Points, in no order, along strands that fork and pass close to each other.
Points whose rows are less than 63.1 apart are linked; no others are. Some points are linked to none.
K290: [ -9  30   4 -10 -21  -1   1   4  20  21 -21 -11   9  -7 -30  10  31  27
  26  -4 -13   2  10   1  27 -12]
K853: [  8 -13  32  -1  16 -11  -5   2  -3 -24 -45 -24  12 -11 -10  -5 -16   9
  28  10  -9  13 -16 -15   0   1]
K620: [ -8  11 -20  15  10  12  -6  -2   4 -11 -21  27   0 -27  -4   5  22   7
   2 -26  23 -14 -18   9 -23 -11]
K935: [  1 -20  10 -10  23 -12  -2  -4 -14 -27 -23  13   2   4   9 -14 -21  -8
   4   2   6 -13 -13 -13 -29  22]
K945: [ -5   2  14   8   3   3   5  10  14 -26  -8 -15  28  36  11  -3 -12   5
   5   0  10  25 -40   2 -14  45]
K26: [-31 -28  -7  -9  18  22   5 -10 -37  19  16 -11  -5  -9   4  -2   6 -11
   5  -2 -16  -7  -6 -14   3   5]
K957: [ 25 -25  -2 -20  24  -6  -4  -6  -6  32   3 -30  -6   4  -2  19   3  -3
  16   3 -19   2  16  -2  11  -2]
K326: [-13   3  -7   1  -3  36  27  -3 -15  29 -10  16   5  -4 -10   3   3  -1
  13 -18   4   6   8  43 -12  -8]
K115: [ 16   1  21   3   8 -19 -22   2  24 -43 -39 -20   9  -9   5   1  -4  14
  16   3   2  11 -36 -15  -4   6]
K353: [ 12   9 -12   4   0  -2  -7  24  35 -26 -11 -12   8  26  33  11  -8   2
   6  -8  -1  30 -40  37 -33  43]
K909: [  0 -19   0 -30   3 -23  -2  -7 -12  -6 -24  30  -6   5   1 -23  -9   2
  -3   1  -2 -23 -11 -10 -22  12]
K233: [  4 -40  -3  -6  25 -13   4  -6 -18  31 -27 -17  -2  -8 -13  12  -3   2
  11   1 -12  -4   1  -5   1   7]
K682: [-12  -1  17   5  -9   5  10   5   4 -12   4  -7  32  41   1 -11 -10  10
  -6   7  13  16 -29 -11   0  31]
K912: [-34  23   1  24 -16  -6  21   3  -7   7   9 -20  11 -11 -27   5   4   4
 -24  12   7  -2  15 -26  37 -14]
K127: [ 13  13   6  -3 -23   2   3  -5   3  14  24  19  -7   4  -4  -4  -8  -6
  -8   9  -2  -7  36  19   2 -17]
K654: [  2  12  -1  17   1   3  -2  -3  17 -11 -18  16  10  -6  -5   6   7  11
  -5 -14  23  -7 -19  12 -16   0]
K585: [-14 -21 -14  16   9  -8   7 -12 -13  26   4  -3  -9 -20  -7  14   4  -5
 -29  -4   8 -24   3 -10   7  -9]
K123: [  6  -2 -14 -44 -18 -23  -8  -2  -3   8   7  36 -23   1   4 -41   0   5
  -4   3 -22 -11   4 -12   7 -11]
K510: [  4  -7  21 -37 -15 -23  15  -9 -13   9 -23 -11   2   9 -21 -32 -16  11
   2  25 -25   1  -1  -6  17   2]
K305: [ 41 -21  -4   5  23 -10 -16 -10  13  -8 -13   5 -16  -7  12  15  -8  -6
  -4 -11   1  -7  -1  32 -26   7]
K43: [-17  19   0  12   7  11  -8   0   4  -9  15  -2   7 -10 -10   6  24   1
  -1  -5   4  -4   4 -19  12 -12]
K821: [ 19  -1  -3  17   6  26  -4   8  -2 -17  28  15  -1  13  24  -6 -16 -27
  -7   2   3  19   4  25 -29  12]
K744: [ 12  22 -33  19 -20  20 -16  37  31 -19  19  25   2  27  34   1   2   6
   2  -5  23  26  -9  16 -16  15]
K303: [-30   8  -3 -21 -23  10  21   5  -8   4  11  26  17  36   1 -29   1   9
 -11  -3   2   5 -13  -6   5  13]
K336: [  5   6   9   3  -5  24  -9   3  -6  -8  50  -7  -1  19  18   4  -2 -26
   4  12 -10  11  25  -4   4  -2]
K59: [-14  14 -29  -1   2  25  -9   3  -9 -12  -4  27  -7 -31  12  -4  24   0
  11 -16  16 -13 -15  16 -31 -18]
K846: [  5 -13  16  -6  11  28 -10  -2 -23  -9  44 -23 -13   5  26  -3 -12 -30
   6  13 -20  12  14 -10   1  -8]
K512: [ 19   3  25 -24 -26 -21   0  -7   6   3 -12  -2   3   7 -12 -23 -15  14
   4  20 -16   0   2   2   9 -10]
K394: [ 16  -3  10  19   0 -22 -13 -10  -1  -5  27   9 -21 -11   5   1 -15 -13
 -27  12   6 -19  23 -19  10 -28]
K875: [ 17 -16 -16   2  24   6  -6  -5   6  -6 -10  11  -5   0  15  14   1  -9
   0 -20   8  -4 -11  31 -34  23]
K828: [ -8 -38 -15   0  34  -2   2  -7 -14  22 -34  11  -8 -14  -3  16  10   2
  15 -22  -2 -15  -7   4 -18  23]
K70: [ -4 -25 -10   8  -6 -11  -7  -1  -4  18  46  -4  -8  21  21   6 -10 -10
 -29   9   1  -8   7 -30  16   5]
K571: [ 18 -10  -1  -5   8  -7 -15   1  14 -10  10   2   8  26  11   1   3   4
  -5  -3  -2   7 -10  -8  -2  15]
K217: [-34  21   6  21  -3  10  15   2  -5   0   1  -5  18  -4 -26  -1  15  11
  -9  -1   8   4  -2 -17  25  -8]
K813: [-27 -20  10 -10   5   8  27   5 -38  17 -24 -11  16  -5 -25 -18 -10   3
  23  12 -19  19   6   1   5   7]
K283: [  6  13 -17 -18  -1  23  -7   8  13   9   8  -7  12  11   5  14  30   6
  23 -13  -1   9   8  16  -6   1]
K516: [ -4   9 -17  -3   5  38   5   3   4  21   5   7   5  -2   2  18  24   0
  18 -24   5   6   8  29 -11  -3]
K372: [ 19 -26   7   1  36 -17 -11   0  -4 -42  -9   6 -12  10  26  -4 -27 -18
 -11  -4   3   2 -13  -7 -25  22]
K864: [-29  -2  -7   9 -17  18  39   2 -32  28  19 -20   8 -10 -10  -5 -19 -15
 -18  12   2   5  23   7  11 -11]
K926: [ -2 -23 -16  -9  26   4   3  -6  -5   6 -29  19  -2   0   7  11   4  -2
   9 -23  10 -17 -14  18 -35  31]
K76: [ -2   7 -16 -13  -2   9  -9 -13   4  28  18  20 -21 -18  -1  13  29  -4
   2 -16  -7 -26  19  10   2 -18]
K63: [  8 -32  -8  33  24 -12   9  -3 -10  -6   3 -22   1   0  15  20 -30 -20
 -33   3  20  -2  -7  -2 -17  21]
K966: [  1 -17  32 -13   2 -22   8  -4 -16  -1 -49 -15   1 -17 -25 -18 -22   8
  15  22 -20   1  -6 -12   9  -6]
K9: [ -9 -22   7  24  18  22  22  -3 -38   3  -1  -1   5 -17  -5  -2 -28 -23
   2   6  12   5   5  20 -24   5]
K808: [-14  22  -4  -3   0  -8  -2   2   9  25  -8  -8  -2 -12 -32  16  37  17
  19  -6 -16  -3  15 -22  34 -15]
K996: [ 40  10  -5 -16   8 -23 -34  21  25 -49 -22  -9 -18  -7  29   1   2  16
  12   3   9  15 -13  -8 -10 -23]
K279: [ 37 -14  -5   1  31 -18 -22 -11  17   1  -3  -8 -18  -8   6  25   8  -2
  -3 -12  -4  -9   6   3   0  -4]
K871: [ 15 -34  -1  20  28 -15  -6  -3  -4 -22  11   6 -11   9  25   5 -28 -23
 -29   2   7  -2  -7  -4 -18  24]
K53: [ 25   8   3  -5  24 -11 -24   8  20 -39 -26 -19   0 -12   7   6   9   9
  15  -7  -1  13 -16 -10  -6  -9]
K169: [ 14  14 -13 -12  -6   0 -27  -7  12   8  32  19 -26  -9  12  12  24  -8
   9 -12  -7 -22  19  -4  -1 -19]
K578: [ -4  36   9   6 -21 -20  10  -9   6   2 -13  -2 -15 -28 -39  -7  11   9
  -7   9  -8 -11  28  -6  35 -24]
K891: [  4   1   0 -25 -23 -27  -1  -2  -1 -14 -31  35  -8  -7  -7 -35 -13  14
  -5   8  -1 -16 -12   2 -15  -4]
K788: [ -3  28  14   6 -28  11   8  -4  25  18 -17  -5  14  -2 -16  14   9  20
  14  -3   5   3   3  26  13 -10]
K768: [ 13  -2  13 -34 -44 -31  -3   1   8  -7 -32  20  -3   3   0 -38 -23  21
   8  22 -11  -4 -13   6  -5  -2]
K610: [-22   6  -7 -14 -25  -9  29  -1  -7  38  20 -18   5  19 -14   0   5   3
 -20  11  -5  -2  20 -12  36   3]
K331: [-22 -23  -9 -24   6  10   5 -12 -23  22  20  11  -5  10   8  -9   9  -8
  -8  -5 -11 -17 -11  -8  -3  14]
K753: [ -2  -4  -7 -20 -14 -26  14  -1 -10  39  22 -31  -3  11 -10   4  -7  -3
 -15  20 -13  -7  22 -28  30  -7]
K920: [-11   1  34   6 -25 -10  18 -12   2   1 -32   2  13  -3 -13 -13 -26  10
  -3  15   8  -3 -22  14  -3  10]
K470: [-25  -5   7  22  -3  18  38  -2 -39  10  -8   2   7 -22 -21 -16 -26 -11
  -7  10   6   7  11  19  -4  -9]
K208: [ 10  14   6  14 -23  13   0   4   9  10  39   9   2  21   3  17  -5 -14
  -4   9   7   4  38  14   3  -6]
K549: [-35  34   1   1 -17  -1  19   2   2  -7 -20   3   8 -11 -35 -23  24  21
  -9   1  -6   3  -8 -19  35  -8]
K46: [  0  40   6  23   0  17 -10  15  22 -21  10 -24  19   1 -13  30  23   0
  27  -5   4  23  19   1  14  -3]
K806: [  3   6  19  24  -8  -1   3  -7  25  -7 -29  -3  14  -2   5  13  -7   8
   5  -9  20   1 -38  23 -14  21]
K260: [-14  43  -1  -5 -34 -11  18  -8  15  -5 -32  13  -9 -19 -33 -23  22  22
 -12   0  -3  -9   1   2  31 -12]
K904: [ -8  28  10  12 -25  27  26  -2   4  21 -13   4  12  -7 -19   6  -3   9
  12  -6   6   8  17  43   4 -18]
K22: [ -8  -2   0  12  37   8 -13  10  -1 -16   0 -30  11  -6  -5  14  26   3
  21 -11 -13  24  -2 -28  23   1]
K352: [-17  -6 -16 -24  -6  16   2  -1  -7  12  19  24   5  21  13 -12  17   0
  -4 -12  -1  -5 -13  -1 -10  11]
K764: [-24  -6 -14  20  -3 -17  14  -1 -11  23   2 -20  -1 -20 -17   7   2  -1
 -30   5   5 -17   4 -32  24 -15]
K141: [ 17  10  15 -10 -27 -19   6 -10   7  13  -1   9  -8  -1 -16 -14 -13  10
 -10  14  -8 -10  23  13  13 -14]
K741: [-30  15  13  -3 -25   4  21   4   1  -9 -16  15  26  31  -6 -23 -10  17
  -5   0  17   4 -36  -5  -2  21]
K304: [ 15   3 -16 -26 -18  -8 -23  15   4 -13  14  31 -10   2  19 -28  -2   4
   7   8  -4  -1   7  -9  -7 -22]
K657: [ 18   0  -2 -20  10   7 -10   0  11  17   5 -21   7  12  -5  15  19   4
  24  -3 -14   7  14   6   6   1]
K748: [-34   7  -4  -4 -23  13  37   0 -20  27  28 -14  12  21  -4  -7  -6  -6
 -24  12   3   4  13  -5  24   2]
K239: [ 16  12 -34   6   6  11 -11  30  21 -28   6   8  -2  21  38   4   2  -6
  -1  -9   9  28 -23  34 -37  27]
K646: [-13 -25   9 -11  30  28  -6  -5 -34 -10  18 -21 -10 -13  17  -6  -5 -21
  19  -1 -23   9  -4 -14  -4  -3]
K150: [  9   5   4  18  -6   1  -1   6  30 -16 -12  -3  13  23  20   9  -8   7
   1 -10  16  16 -40  24 -21  37]
K684: [  8 -22   3  35  24   4  12  -1 -12  -5  -6 -20   7  -8   1  15 -27 -15
 -11   3  17   9  -3  18 -18  16]
K696: [-12  11   6  26  13  14 -15  -5  -8  -9  29 -13 -14 -30   1  19  13 -16
   5  -2  -5  -9  18 -20  16 -24]
K927: [ 34   4 -10 -19  -3 -18 -31  16  12 -33  -8  16 -13  -6  24 -14  -3  11
  12   7   7   2  -4  -9 -14 -26]
K328: [ -8  47   3   9 -12  10 -12  13  19 -25  16  -8  17   1 -15  15  27   5
  19  -2   9   7  15 -16  13 -14]
K248: [ 11   1  16  29  19  -6  -9  -5  -6 -16  10 -16  -9 -29  -5  11  -8 -13
  -9  10   5  -4  21 -17  13 -33]
K355: [  0  -5  -8  18   9   0  -2 -14   2  23  -2  14 -11 -24 -12  16  13   0
 -16 -14   9 -24  11  12   2 -16]
K211: [ 36   6  -4 -10   9 -16 -30  -3  21  -1  17   9 -22  -2  10  13  13  -4
   5  -7  -5 -12  20 -10   4 -20]
K929: [ 20 -20   1  15  -5 -15 -21   2   4   5  47   8 -24  10  24   6 -23 -20
 -18  13  -3  -5  26 -24  15 -11]
K949: [-10 -27  -9 -11   6   2 -11  -7 -10  17  45  -2 -10  23  23   1   7  -9
 -15  -1 -12  -8  -6 -28  10  16]

A fork is a point with three links. Follow the links from the first point to the second and name the forks in between, in order.
K945 / K764 => K331, K43, K217
K510 / K846 => K512
K806 / K355 => K150, K331, K43, K217
K853 / K929 => K512, K331
K353 / K512 => K150, K331
K328 / K654 => K43, K331, K150
K949 / K46 => K43
K233 / K43 => K217
K696 / K355 => K43, K217

A fork is a point with three links, a tip a point with one. Leave the first point through the second and follow the links. Name the first fork or tip that comes.
K233 / K828 => K217
K696 / K248 => K331
K305 / K875 => K808
K753 / K610 => K512
K891 / K909 => K753

Follow the links from the first point to the second, and from the first to the third. Name the last point that the two ways share.
K853 / K394 / K684 => K512
K744 / K394 / K891 => K331
K394 / K239 / K115 => K331
K63 / K394 / K996 => K512

Name the points in between on the shortest way along the links from the first point to the second, in order.
K788 / K926 => K904, K326, K516, K283, K657, K957, K233, K828
K748 / K115 => K864, K470, K9, K684, K63, K871, K372, K935, K909, K891, K768, K512, K510, K966, K853
K929 / K828 => K394, K248, K696, K43, K217, K912, K764, K585, K355, K76, K169, K211, K279, K305, K875, K926
K70 / K53 => K949, K331, K26, K646, K846, K336, K208, K127, K141, K512, K510, K966, K853, K115
